Points, in no order, along strands that fork, close into loops and pass close to each other.
In the rows, zero is written as 128.
Two points are linked if the straight distance between their rows is under 153. Some points are linked to none.
j_416: [150 134 101 117 147  95 144 126 160 125 119 138 141 152 120  76 188 219
 198 126  80 142 108 103 110 108 168 100 138 156 131 135 122 129 142 119
 149 107]
j_143: [116 139 121 162 137 127 153 137 119  87  84 155 136 124 129  89 148 128
 200 166 102 122 131 115 142 191 108 124 162 134 155 161  75 173 119  41
 101  84]
j_785: [174  91 177 133  94 116 112 101 105 117 120 139 113  68 112 132  76  59
 147 127 176 129 125 170 151 121 136 129 126 108 102 111 154 117 137 117
  96 119]
j_808: [ 72 147 161 132  73 121 171  95 170 139 107 143 129 120  79 138 141 146
 187 124 101 142 130 136  97  80 109 173 163 171 147 140 102 124 139  86
 144  76]
j_29: [ 94 166 121 171  74 154 131  70 108 145 136 142  92 113 134 131 123 121
 130  94  83 177 106  94 136 106 105 196  81 128 130 165  69 150 138 118
  89  94]
j_54: [167  88  80 123 136 112 128 117 148 120 144 119 156  92 102 131  90 125
 140  55 173 116  64 135 164  89  91 111 138 146  66 134 132  84  97 130
 137  67]
j_804: [174 134  83  93 190 159 124 161 125 116 172  81 155 181 189 109 157 172
 112 131 123 114 115  75 118 157 156 100 128 118 116  91 118 143 144 185
 132 123]
j_862: [110  74 171 105 139 128  96 183 151 129 133 127  84 128 164 148  94  58
 121 114 227  98 121 179 127 128 130 108 132 136 111  74 135 108  99 152
 156 149]
j_976: [155 122 129 127 127  96 138 143 149 116 127 145 134 148 159  85 162 165
 226 136 112 155 115  91 121 108 177 127 138 144 140 110 117 155 137 135
 110 129]
j_396: [121 179  84 153 122 112 168 118 116 111 111  99 178 118  94 128 134 166
 127 148  72 152  80  92 162 179 132 144 126  88 105 165 163 171 103  78
 103 152]
j_611: [137 149 130 144 117 147  82  89  78 121  67 129 122 139  99 110 102 144
 159 169  95 113 144 137 145 196 165 116 136 107 139 150 137 158 115  69
  88 157]
j_51: [144 145 153 154 108  68 178 105 174 115 100 133  94  95 103  93 161 152
 143 134  93 156  97 156 153 126 179 126 100 115 115 154 122 143 132  36
 151 130]
j_87: [113 146 156 139 111 162  95 123  87 148 129 171 146 160 115 142 138 131
 159 168 100 131 202 103  72  99 130 160 156 146 193 127 137 138 167 188
  99 146]
j_875: [177 132 110  91 114 167 145 105 187 127 172 118  97 139 141 124  97 148
 123 108 138  96 129 106 122  71 117 160 153 115  96 139  94 109 154 128
 155  50]
j_675: [111 126 137 139 123 173  77 120 119 150 113 176 129 179  87 137 127 151
 149 157 108 101 173 116  76  72 105 147 181 167 155 144 125 104 139 178
 145 125]
j_710: [137 151 136  93 132 127 132  60 148 143 126 106 111 173 147 113  93 184
  68 112  83 103 132 141 147 163 171  97 138 133 110 125  91 113 125 132
 155 150]
j_304: [ 98 137 133 127 114 152 135 113 168 128 112 125  68 124  96 117 137 144
 111 137 117  93 137 156 124 126  95 150 125 131 124 158  77 123 135  45
 167  69]
j_56: [189  97 121 151 167 156  76 129  77 100 109 176 115 156 141  92 110 137
 161 156 145  90 161 117 141 156 124  85 148 130 139 137  97 135 135 136
 111 112]
j_348: [169  97 127 146 122 120 126  99 163 122 110 132  67  96  98 110  84 105
 112 104 165 107  92 172 164 119 122 117 115 126  70 156 103  98 114  64
 155  84]
j_117: [142 126 114  94 178 140 112 171 125 149 210 113 174 166 203 146 159 110
  99 102 147 138 125  78  93  76 135 128 133 151 144  94 127 122 143 250
 124 151]
j_158: [177  83 112 135 129  99 153 142 155 100 134 152 166  97  86 124 109 113
 193 118 169 121  96 126 136  79 102 122 188 142  90 135 155 101 117 111
 135  68]
j_141: [172 103  89 176 163 127 100 207 112  94 151 157 146 142 171 126 114  72
 172 144 178 139  87  76 155 105 107 122 133 116  98 140 152 152  96 159
  93 141]
j_932: [154  97 144 115 150  93  70  97 116 138  93 139 134 170 121  90 119 188
 164 123 113 110 128 151 142 159 204  62 147 152 118 104 140 111 102 145
 139 185]
j_120: [123  81 138 139 115 132  77 129 104 153 138 163 152 113 109 148 116  90
 168  83 170 135 114 129 109  57 104 146 140 169 121 124 138  93 120 189
 103 121]
j_874: [110 128  97 157 147 123  85 162  48 131 105 138 214 127  86 139 144 119
 175 142 113 156 122 107 120 159 121 117 136 129 152 140 203 139 110 158
  63 184]
j_462: [167 122 130 157 113  91 140  86 148 126 142 160 150 122 115 134  83 112
 101  99 120 150  87 127 158  78 133 117 143 142  86 149 137 108 106 158
 132 170]
j_191: [160 118 186 117 109  95 167 141 158 116 134 110 104  93 122 140 125  86
  89 165 161 129 148 172 136 132 155 128 121  80 117 107 176 131 148  98
 150 166]
j_538: [113  95 133 106 142 134 163 164 137  88 133 143 142 134 185 132 100  96
 183 126 189  82 135 118 129 153  98 116 191 159 140  88  93 140 104 127
 128  88]
j_112: [198 113  87 139 203 145 113 181 120 100 149 133 127 174 157  97 155 161
  95 181 130 100 137  91 123 153 136  76 145 103 118 136 138 135 129 155
 156 144]
j_615: [ 80 120 104 106 142 105 139 149 139 149 146  99 198 114 121 166 158 123
 108  75 142 145  95 128 117  96  96 128 132 157 136 116 160 106 103 174
 135 142]
j_220: [111 113 122 121 169 135 109 166 126 119 115 125 102 179 197 103 130 133
 143 124 155 107 111 120 127 170 145  96 122 154 133  87  78 152 101 142
 132 138]
j_708: [145 101 125  83 130 121 175 154 178 104 159 106 105  90 164 116 149 132
 166 101 188 105 138 139 124 118 117 130 128 127 130  85 105 122 149  93
 146  48]
j_45: [ 14 119 174 121 106 128 115 136 148 155 100 133  92 158 168 152 107  92
 141  97 158 130 123 161 106 138 133 151 125 189 151  88  80 134  81 140
 151 152]
j_144: [180  90 158 148 125 127  92 112  94 108 123 167 133 121 141 124  73  83
 159 141 169 118 140 136 159 132 131 111 152 123 117 118 131 133 113 147
  97 143]
j_878: [164 157 154 146  89 134 178 112 109  91 135 127 141  94 165 148  78  57
 124 174 131 140 152 113 156 164 123 162 144  75 130 129 134 177 141  96
  75 142]
j_774: [150 131 124 171 155 145 168 188  79  64 118 157 155 116 164 117 132  71
 152 217 120 131 179  92 130 189  80 121 153  89 161 151 140 171 131  92
  86 122]
j_22: [141  95 104 129 150 128  70 181  82 132 118 139 177 130 100 122 164 143
 199 130 150 135 121 108 111 110 129 110 139 137 132 110 189 115 128 176
  98 146]
j_430: [146 132 108 183 164 126 116 149  66 100  95 134 139 112 120 125 110  97
 100 152 124 148 121 129 169 191  99  95  93  90 117 159 156 142 103  99
  95 160]
j_876: [140 183  98 118 144 106 162 115 110 140 147  98 145 133 145 116 170 185
  69 138  51 166 139  97 133 173 183 107  81  90 161 133 148 162 171 149
 121 178]
j_999: [ 39 128 193 153  98 112 122  94 132 147  79 173  82 157 131 126  98 101
 152 136 111 135 149 169 121 147 152 140 134 183 168 123  73 150 100 109
 140 154]
j_368: [137 167 156  86 132 151 121 110 160 144 133 100  83 190 151 113 135 180
  79 176  83  92 169 127  97 150 188 124 133 112 137 111 109 141 158 123
 165 155]
j_490: [ 87 178 159  98 122 149 158 116 166 146 152  95  68 166 165 135 147 144
  59 155  94 124 170 130 103 145 154 157 100 115 152 110  83 160 160 119
 170 143]
j_389: [214 122  77  83 170 166 101 139 136 111 169  90 142 165 166  97 114 178
 145 124 142  81 106  86 139 138 153 104 162 104  88 108 118 123 134 158
 127  90]
j_263: [110 128 105 144 145 133  64 191 140 157 111 108 118 163  90 127 173 153
 145 140 126 143  79 117 109  87 148 134 100 124  96 135 186 126 110 145
 150 180]
j_744: [ 47 128 137  99 150  99 180 151 158 115 101  90 133 129 128 139 148 147
  67 142 127  97 139 180 136 211 125  86 141 131 150 102 136 129  88  75
 193 147]
j_860: [ 95 165  85 135 143 158 156 135 123 119 145 111 126 145 143 129 162 156
 100 125  95 135 122  94 137 141  81 147  99 124 139 148  91 154 136 111
 138  83]
j_911: [182 113 150 132 128 128  49  82  84 139 104 157  93 142 113  96 121 169
 140 140 112 123 153 144 138 135 198  93 101 127 136 127 145 115 139 143
 112 172]
j_147: [143 106 173 177 108 109 117 129  81 121 106 145 103  61 107 146 115  34
 152 131 166 174 126 169 139 133 117 129  84 114 126 136 161 120 141  94
  77 119]
j_441: [219 120  99 135 171 144 122 111 129 113 155 153  94 164 142  96 103 161
  56 143 108  88 145 109 148 127 131  79 137 112 102 159 109 109 147 148
 160 125]
j_771: [134 139 107 135 128 147 117 192 135 131 160 107 187 123 116 173 152  84
 105 150 149 141 111  96 106  80  95 166 153  98 117 138 196 135 119 165
 113 168]
j_186: [119 120 129  47  98 173 103  98 129 160 125  96 137 118 113 131 132 178
 169  89 132  93 155 127  88 106 131 147 137 147 141  96 112  97 170 155
 118  63]
j_620: [ 85 141 148 172  82 155  82  92 129 149 103 149  59 129 119 130 108  99
 142 123 113 154 111 131 132 111 127 181  92 137 112 161  82 144 114 102
 116 123]
j_197: [127 147  96 178 159 132 101 153 127 127 106 140 128 171  81 118 146 160
 100 167  87 134  91 108 140 121 129 120 122 113  95 180 163 139  95 114
 156 179]
j_444: [199 126  92 174 113 132 113  97 113 111 154 157 172 116 118 134  68  95
 133 109 133 142  69  93 166  91 106 143 158 111  70 163 145 131 105 143
  88 140]
j_534: [147 122  93 135 178 124 138 180  90  91  99  97 157 120 147 108 149 136
 111 183 128 116 127 116 150 225 125  88 123  73 127 129 168 158 108  99
 114 161]
j_328: [ 84 135 134 127  87 153 126  69 128 132 113 145 166 158 142 156  55  96
 169 104 123 107 123 110 128 124 101 176 196 177 128 128  72 144  86 143
 103 119]
j_180: [144 105 109  99 140  89 163 108 190 127 151 115 151 114 122 130 111 149
 111  62 153 121  87 151 149  77 120  97 140 159  85 123 127  72 101 145
 176  95]
j_43: [139 124 144 109 147  81 184 150 178 115 124 143 146 148 124  86 196 194
 163 183  77 133 164 119  82 124 179  98 173 139 166 119 135 136 143 120
 174 134]
j_937: [147 124 108 124 130 122 106  83  76 110  87 136 172 146 123  98  93 168
 184 139 102 104 129 113 154 209 163  91 171 134 136 124 112 152 110 118
  87 144]
j_7: [161 146 104 141 145  90 170 135 115 122 153 136 166 114 138 115 179 170
 108 141  80 170 136  89 130 130 146 105 111 106 150 136 160 144 160 166
 122 160]
j_501: [159 121 115  87 139 160 144 141 192 105 161 104  83 144 184 105 118 147
 157 114 167  75 138 122 114 120 130 137 147 125 117 102  57 126 139  93
 155  39]
j_126: [118 110 143 157 174 142  64 132 133 131  93 163  47 197 170  82 125 148
 129 135 130  97 127 147 125 158 167  85 107 168 129 124  45 144  92 112
 161 143]
j_582: [ 89 133 128 149 118 173 116 162 124 124 105 155 155 155  69 158 124 105
 158 180 124 105 158 109  81  93  63 167 204 150 144 155 152 124 123 125
 127 105]
j_121: [102 107 157 126 103 137  88 100 117 143 101 159 132 160 149 126  88 117
 227 112 145 116 123 120 119 118 156 156 163 179 132 106  92 139  98 156
 100 132]
j_39: [ 77 116 174 191  94 132  78 138 103 135  79 168  57 117 107 122 128  65
 194 139 147 163 122 161 117 126 126 157  92 151 138 151 107 144 105  71
 102 128]
j_137: [158 108 121 103  99  89 188 111 173 103 141 140 203  99 108 128 124 140
 208 108 136 133 111 113 124  79 119 137 210 161 114 110 146 109 121 137
 125  83]
j_701: [ 55 110 120  87 125 124 107 122 141 166 108  86 158 125 102 154 124 142
 120  62 148 120 100 162 121 123 111 116 127 174 124 102 136  89  93 152
 151 133]
j_866: [ 91 119 168 144 127 141  85  61 119 148  92 175  61 177 149 110  88 138
 127 124 104 111 158 159 129 153 160 112 124 180 145 133  40 134 106 131
 152 145]
j_165: [ 88 121 121 166 111 103 103 136 122 144 117 117 142 111 134 157 107  70
 151  77 161 173  48 129 163 111 125 157  97 146  96 126 137 142  66 137
  94 169]
j_173: [111 139 141 108 101 159 116 103 133 140 125  98 117 127 134 163  77  86
  80 127 149 103 134 148 141 146 114 156 136 110 110 114 129 129 117 126
 131 147]
j_256: [149  98 158 133 110 142  83 121  72 149 175 183 152 110 172 145 112  60
 148 105 166 142 155 103 117  63 115 158 123 144 161 118 121 119 153 229
  70 134]
j_552: [ 91  99 132  59 131 131 101 104 139 163 133  92 134 128 135 130 136 166
 129  48 145 118 128 160 108 111 136 107 106 171 128  86 107  70 130 187
 144  97]
j_36: [155 169  92  92 134 125 143  78  99 151 166  85 148 128 173 120 142 176
  74  79  76 162 119  90 142 149 169 117  70 108 140 111 110 138 170 186
  99 142]
j_653: [ 85 118 131 131 124 141 114 180 133 139 144 120 100 124 163 147 149  80
 138 111 176 141 116 122 113 107  96 152  96 138 137 103 113 135 122 150
 120 127]
j_997: [123 140  94 156 146 130  73 132  57 149 113 125 165 133  92 131 147 153
 111 130  97 154 126 111 133 157 141 107  96 116 146 143 185 134 132 167
  88 191]
j_887: [106 136 179  97  74 137  81  98 127 177 103 103 111 117  93 151 121 129
 126 133 128 128 154 165  95 117 185 155 113 113 143 102 175 115 158 142
 123 175]
j_869: [ 97 136  88 146 127 145 124  86  81 125 108 153 211 151 110 144  81 133
 153 103 100 123 118 100 145 159  84 129 183 163 136 152 106 136  89 154
  85 134]
j_18: [131 108 110 152 140 128  76 172 135 155 120 142  81 126  75 109 193 161
 146 116 128 151 111 132 108  69 125 121  80 134 118 154 153  97 152 130
 150 111]
j_316: [146  96  98 147 134 120 107 103 114 125  96 124 122  90  69 121 105 135
 113  79 145 116  78 164 170 131  93  95 108 136  78 161 136  79 112  90
 127  92]
j_123: [138 154 118 123 103 164 156 105 109 138 190 146 138 105 163 152 124  99
  95 104 122 152 166  87 108  75  77 181 123 125 162 137  84 128 189 184
  96  82]
j_74: [143 130 114 101 114 102 195 117 115 100 112  80 171  59 120 127 145 143
 135 129 122 132 131 144 162 200 133 112 121  85 138 109 160 141 142  70
 110 103]
j_303: [ 67 107 121  89 144 111 139 150 166 132  94  90 141 132 106 135 146 169
 121 106 143 101 105 168 126 155 123  86 143 158 119  94 147  98  87 103
 181 121]
j_692: [142  93 104 140 174  90  91 131 111 124 106 149 174 167 112 102 130 172
 149 112 119 130  95 129 147 140 153  59 153 163 106 124 153 108  81 170
 143 188]
j_253: [163 138 149 108 108 121 158 113 136 137 156 129  95 101 147 113 158 147
 122 128 118 154 166 127 112 103 148 139  92 108 153 113 110 128 194 135
 126 105]
j_415: [173 126 102  94 148 168  66 147 139 121 130  90 120 181 144 114  99 161
 141 147 148  71 104 108 138 153 163 117 156 104  78 105 145 130 104 131
 135 144]
j_103: [149 148 121 163 137  85 222 150 133  89 151 160 158 108 144 126 166 127
 116 166  94 162 147  95 136 132 107 126 136 107 149 151 134 153 149 116
 124 122]
j_4: [162 143 108 133 126  86 147  82 185 133 144 134 121 141 123 109 106 172
 118  77  99 150  62 127 152  66 154 114 117 142  65 157 115 100 102 136
 157 133]
j_933: [128 145  88 117 164 152 148 205 167 127 178  94 163 146 129 174 156 118
  53 161 148 105 120 101 103  93  84 151 145  92 107 139 189 124 116 163
 176 150]
j_492: [173 105 161  99 125  72 176 144 151 118 138 117 154  81  98 129 152 129
  85 155 137 130 149 166 124 123 162  95 144  90 124 104 207  97 148 135
 169 165]
j_335: [ 95 126 164  74  77 164 121  73 151 158 131  90  76 106 128 156  79 101
  81 101 156  98 154 174 122 127 117 164 115 120 115 103 103  98 142 116
 142 106]
j_848: [136 164 109 139  86 189 112  80 110 153 166 127  98 114 151 147 109 107
  91  94 106 154 133  84 121  84  97 200  82 106 126 152  81 132 164 160
  84  95]
j_949: [142 167 165 175  91 137 103  95 121 121  88 157  77 128 101 104 129 124
 156 187  86 141 147 133 129 137 161 159 118 102 141 170 124 167 145  48
 105 148]
j_896: [132 155 110 110 146 130 162 175 161 143 187 105 137 128 124 154 191 148
  54 140 116 148 143 107  92  66 103 150 101  98 136 134 173 113 164 178
 171 140]
j_996: [171  94 139  89 137 130 113 119 173 133 139 118 111 136 103 126  91 146
  98 112 162  77 129 165 133  97 137 103 164 128  84 125 146  64 124 131
 180 103]
j_832: [124 127 145 106 104 145 107  77 121 144  91 131  87 129  87 107 128 171
 125 136 101  99 167 161 119 147 141 118 128 132 147 142 103 111 159  82
 135 102]
j_850: [154 138 134 152 142 174 137 147  80  98 130 167 129 132 145 122 123  97
 125 199 119 112 212 108 114 159  80 135 152  99 171 147 115 150 168 115
  98 103]
j_184: [106 125 129  60  99 141  91  95 112 159  84  88 142 132  71 119 135 195
 166 117 107  86 149 150 104 156 162 119 143 135 142 109 147 105 147 114
 120 112]
j_500: [143 120 138  72 124 121 135 150 159 153 155  95  80 100 127 109 196 170
 123 104 150 138 158 148  94  92 149 122  64 111 138  98 137  94 192 132
 156  93]
j_514: [111 139 134 149  99 160 106 149 124 143 131 135 174 125  79 177 115  76
 133 153 137 135 127 113  88  67  84 189 170 129 126 149 174 126 128 143
 105 144]
j_964: [213 127  87  87 120 167 100 106 145 121 169 119 142 141 131 108  88 168
 154 106 136  90 106  89 133  79 139 143 161 107  78 135 124 106 147 151
 119  71]
j_382: [125 129 109 150 132  90 213 135 183  96 145 133 129 112 134 134 137 124
 122 113 133 137  91 123 153 110  85 136 135 141 110 146 107 134 102  88
 167  84]
j_586: [ 44 166 170 128  77 147 108 103 109 171  98 109 120 117  69 173 113 101
 105 145  92 142 168 164 102 146 148 172 113 121 177 134 162 141 152 111
 111 172]
j_882: [ 90 119 134 122 112 108 111 120 152 144 138 107 115 136 202 134 108 100
 160  59 157 164  58 119 145 121 159 150  92 164 103  95  85 144  72 155
 113 156]
j_69: [  9 161 146 125  83 138 127  99 100 166 100  91 141  91  78 184 110  88
 106  95 112 149 131 166 125 167 111 172  96 139 162 133 136 138 123 100
 103 134]
j_314: [114 146 120  99  79 116 183  72 160 124 114 128 183 109  95 133 115 172
 186 101 103 124 127 119 114 105 112 152 186 162 134 124 117 115 135 110
 121  65]
j_943: [ 56 164 122  92 136 108 186 156 172 116 133  56 140 125 156 164 149 133
  61 125 140 115 111 155 137 183 130 136 106 106 128  85 152 149  88  93
 184 157]
j_145: [192 153 127  90 137 144 121  65 136 148 165 120  90 168 157 106 108 190
  42 111  81 109 147 121 121 115 170  96 116 123 105 135  92  93 170 171
 154 121]
j_309: [134 113  89  97 175 141 106 154 130 146 178  98 153 131 166 149 137 128
  77  65 162 128  98 116 131 102 102 109 103 140 116 108 127  96 119 208
 138 124]
j_98: [180 113 130 150 170 176 120 153  95  79 133 166  91 144 186 106  95  86
 122 181 162  79 190 116 135 175  89 108 149 102 148 135  69 159 140 102
 109  98]
j_418: [138 110 130 147 156 139  82 181  87 150 180 169 149 151 176 148 152  81
 127 126 158 145 149  89  95  67 112 138 117 153 164 121 133 126 150 240
  99 163]
j_252: [101 144 143 161 105 138 153 116 121 108 115 127 121 117 153 163  65  43
 107 142 146 134 119 136 160 152  89 165 132 115 112 139 107 164  96  99
 101 143]
j_386: [141  78 167 107 133 124 105 153 152 134 120 120 114 123  91 148  94  93
  97 141 194  83 140 191 120 112 125 104 166 130  97 103 172  81 112 124
 180 137]
j_157: [ 30 154 162 155  79 133 150 100  82 148 109 136 132  80 107 177 109  56
 147 103 117 170 147 152 123 157  84 177 108 154 187 139 104 141 131 106
  73 106]
j_721: [ 92 139 152 167 146 113 133 108  94 130  92 160 132 145  89 141 110 121
  51 180  78 125 177 164 139 180 124  92 128 119 164 165 151 135 119 117
 153 187]
j_590: [ 90 130 129 130 173 176 133 158 135 124 152 152  61 172 164 109 159 124
  76 151 131 102 181 128 100 136  82 122 113 144 165 133  45 142 152 123
 173  85]
j_706: [124 154 121 129 108 126 192 106 121  99 106 111 140  84 118 117 145 143
 161 146 101 130 138 125 146 183 116 140 141 107 155 138 110 160 142  39
 103  81]
j_265: [124 164 149 179  98 139 135 140 125 129 123 155  80 112  96 111 182 120
 178 164  96 176 140 108 107  93 124 178  97 107 155 168 121 155 166  72
 106 100]
j_787: [ 84 131 155 119 110 142 141  95 151 146 123 114  51 110  98 141 118 113
  38 118 138 106 144 183 138 132  92 137  86 122 117 147  90 101 136  68
 176  95]
j_455: [150  89 102 144 164 104 191 154 168  89 153 163 108 112 159 102 152 128
 149 111 158 117 129 125 145 109  81 101 138 158 138 136  71 120 130 102
 159  41]
j_585: [135 131 114 145 155 137 124 131  87 117 111 119  90 112 140 110 137 130
  81 131 122 131 141 147 163 185 115  98  67  93 138 146 103 143 139  95
 118 129]
j_557: [140  89 106 136 156 102  95 137 107 142 109 146 172 141  56 125 137 168
 104 128 119 116 120 151 126 122 124  71 159 147 106 147 193  71 109 162
 159 172]
j_550: [133 149 141 149 137 111 150 103 100 124 107 134  97 104 106 120 126 131
  43 163  91 130 162 167 160 195 143  94  85  86 147 164 137 135 148  75
 142 164]
j_812: [104 128 103 115 148 121 153 104 101 114 116 118 199 139 137 135 101 143
 123 117 115 111 129 117 152 191 111  97 178 143 143 113 120 136  95 149
 116 143]
j_644: [ 97 150 157 106 107  86 199 132 187 120 138  77 116  88 135 156 138 115
  75 113 149 131 114 172 138 136 134 142 100 107 114 104 153 130 121  78
 174 140]
j_977: [171 128 128 167 135 105 153 119 153 109 110 139  69  91 117 102 135 115
 112 127 129 130  86 155 172 133 121 125  85  99  86 176  98 133 126  29
 141  97]
j_994: [ 70 128 173 185  91 108 128 133  90 138  99 154 103  83 122 153 122  39
 171 119 145 183 125 153 129 134 112 157  88 152 154 135 130 138 120 101
  79 129]
j_346: [181 138 118 107 147 112 121  91 124 156 176 127 123 137 162 108 142 165
  73  79  96 162 125 111 126  96 175  96  80 123 126 115 121 101 170 213
 128 147]
j_28: [116 120 128 154 143 110 142 201 126 102 138 141 108 141 198 123 135  82
 162 142 168 148 106 103 140 133 122 126 112 138 136 110 114 166 105 134
 107 149]
j_672: [105 140 155  94 109 163  83 135 101 165 139 111 145 139 130 154 145 121
 123 144 124 129 180 116  80 111 149 158 127 119 170  95 159 133 167 194
 108 172]
j_105: [155 159 108  75 137 119 156 137 178 150 169  87 121 133 129 118 195 204
  90 115  93 141 125 116  97  69 163 127  82 108 117 123 157 103 172 149
 169 112]
j_476: [ 89 124 156 156 117 136 143  90  99 122  80 140 113  91  72 153  81  73
  89 142 133 115 153 183 139 169  76 122 132 136 130 155 121 110 121  62
 122 103]
j_499: [ 94 147 135 109 115  95 186 175 145 120 137  93 144 100 154 138 189 130
 153 149 131 158 140 121 114 151 148 144 109 112 172  89 160 167 150 110
 124 143]
j_712: [ 37  99 165  90 124 141 109 169 152 159 138 118  80 128 160 157 133  83
 114  95 198 121 144 169  89 110 110 140 105 160 143  66 109 102 119 157
 155 127]
j_725: [ 95 152 104 178 134  85 157 148 123 117 115 116 158 122 122 135 146 123
 143 117 111 181  49 111 166 139 127 139  99 128 105 149 151 163  77 106
 113 166]
j_629: [124  90 118 110 132 118  70 156 130 145 122 135 190 138  98 129 134 136
 203  95 160 121  90 121 107  75 139 123 172 168 108 108 169  97 101 181
 121 146]
j_951: [121 131 151  92  91 127 164 113 156 149 185 126 103  92 178 137 146 104
 133  84 145 156 163 123 104  72 111 174  95 143 158  94  82 119 181 165
 122  76]
j_107: [124 123 164 146 133  80 160 148 169 118 107 150 108 142 123  99 162 149
 137 176 102 140 139 148 124 131 168 107 142 134 140 132 130 145 120  86
 174 160]
j_891: [171 124 119 141 124 118  57  89  65 148 104 138 135 116  76 114 125 171
 102 120 101 143 124 140 142 132 178  85  88 109 123 142 190  97 145 156
 100 186]
j_944: [184 131  85 163 141 154 117 159 113  92 135 129 137 129 135 123 104 102
 156 148 151 124  95  82 157 126 101 144 141  90  90 156 136 156 110 115
  94 111]
j_235: [140 141 137 138 121 119 188 184 108  77 136 121 175  94 169 139 126  64
 162 198 142 146 152  98 132 176 110 150 154  81 151 117 170 179 128 101
  78 139]
j_64: [123 160 122 158 107  94 238 125 160 102 156 150 161  89 109 152 157 128
 107 136 100 159 125 111 127  95  76 156 146 126 134 160 133 131 139  99
 147  86]
j_360: [202  90 124 118 165 123 120 150 145 118 183 159 102 146 184 108 107 113
 134 111 175 110 136 116 140  89 141 100 131 132 119 109  96 112 144 179
 145  88]
j_830: [ 81 116 144 109  99 120  83  87 131 172 123 123 149 136 158 143 101 113
 189  56 134 152  86 125 117 102 158 164 120 183 123 103  94 125  89 182
  91 154]
j_844: [ 86 146 144 112 166 144 149 141 175 138 171 117  41 168 177 115 167 141
  39 131 125 114 152 145 112 138 123 120  77 137 142 115  56 141 148 120
 195 107]
j_824: [164 132 129 171 109 129 114 157 108 114 111 164 126 126 116 104 162 130
 236 163 119 156 128  89 114 102 135 152 141 122 142 142 141 153 150 106
  77 112]
j_487: [166 130 103  96 143 147 113 174 120 101 113  70 144 131 130 118 140 149
 138 182 138  91 123 111 137 187 150 117 145  66  97 110 183 150 116  91
 123 151]
j_391: [162 165  91 108 107  96 197 113 134 114 141  81 196  84 107 138 136 163
 108 136  94 147  90 107 150 159 149 138 127  73 100 136 192 146 125  99
 114 153]
j_232: [136 103 129 116 129  75 144 123 112 135 120 127 194  91  67 134 143 156
 102 122 108 142 132 157 126 140 159  81 144 113 134 123 215  86 137 157
 136 173]
j_362: [ 92 152 124 182 155 151  86 136  89 133  91 149 117 161  69 132 129 131
  69 177  83 126 137 134 131 148  96 117 113 119 131 188 154 131 109 113
 144 170]

A fork is a point with three links, a tip a point with one. Leave the first point through the second and follow the links. Name the first fork or tip that comes.
j_869; j_328 => j_143
j_235; j_774 => j_994
j_850; j_774 => j_701
j_121; j_328 => j_54
j_389; j_415 => j_18
j_362; j_721 => j_389
j_964; j_875 => j_145

How many points has the smallest loop of links through each point below? Write none if it is on no loop.
j_191 => 23
j_220 => 8
j_180 => 12
j_848 => 22
j_64 => 17

Name the points in between on the shortest way along the links from the first point to the second, in order.
j_550; j_455 => j_585 > j_430 > j_534 > j_487 > j_415 > j_389 > j_964 > j_875 > j_501 > j_708
j_932; j_744 => j_692 > j_557 > j_232 > j_492 > j_191 > j_644 > j_943
j_107; j_830 => j_43 > j_416 > j_976 > j_824 > j_265 > j_949 > j_611 > j_937 > j_812 > j_869 > j_328 > j_121
j_824; j_141 => j_976 > j_416 > j_43 > j_107 > j_51 > j_977 > j_348 > j_316 > j_54 > j_180 > j_4 > j_462 > j_444 > j_944
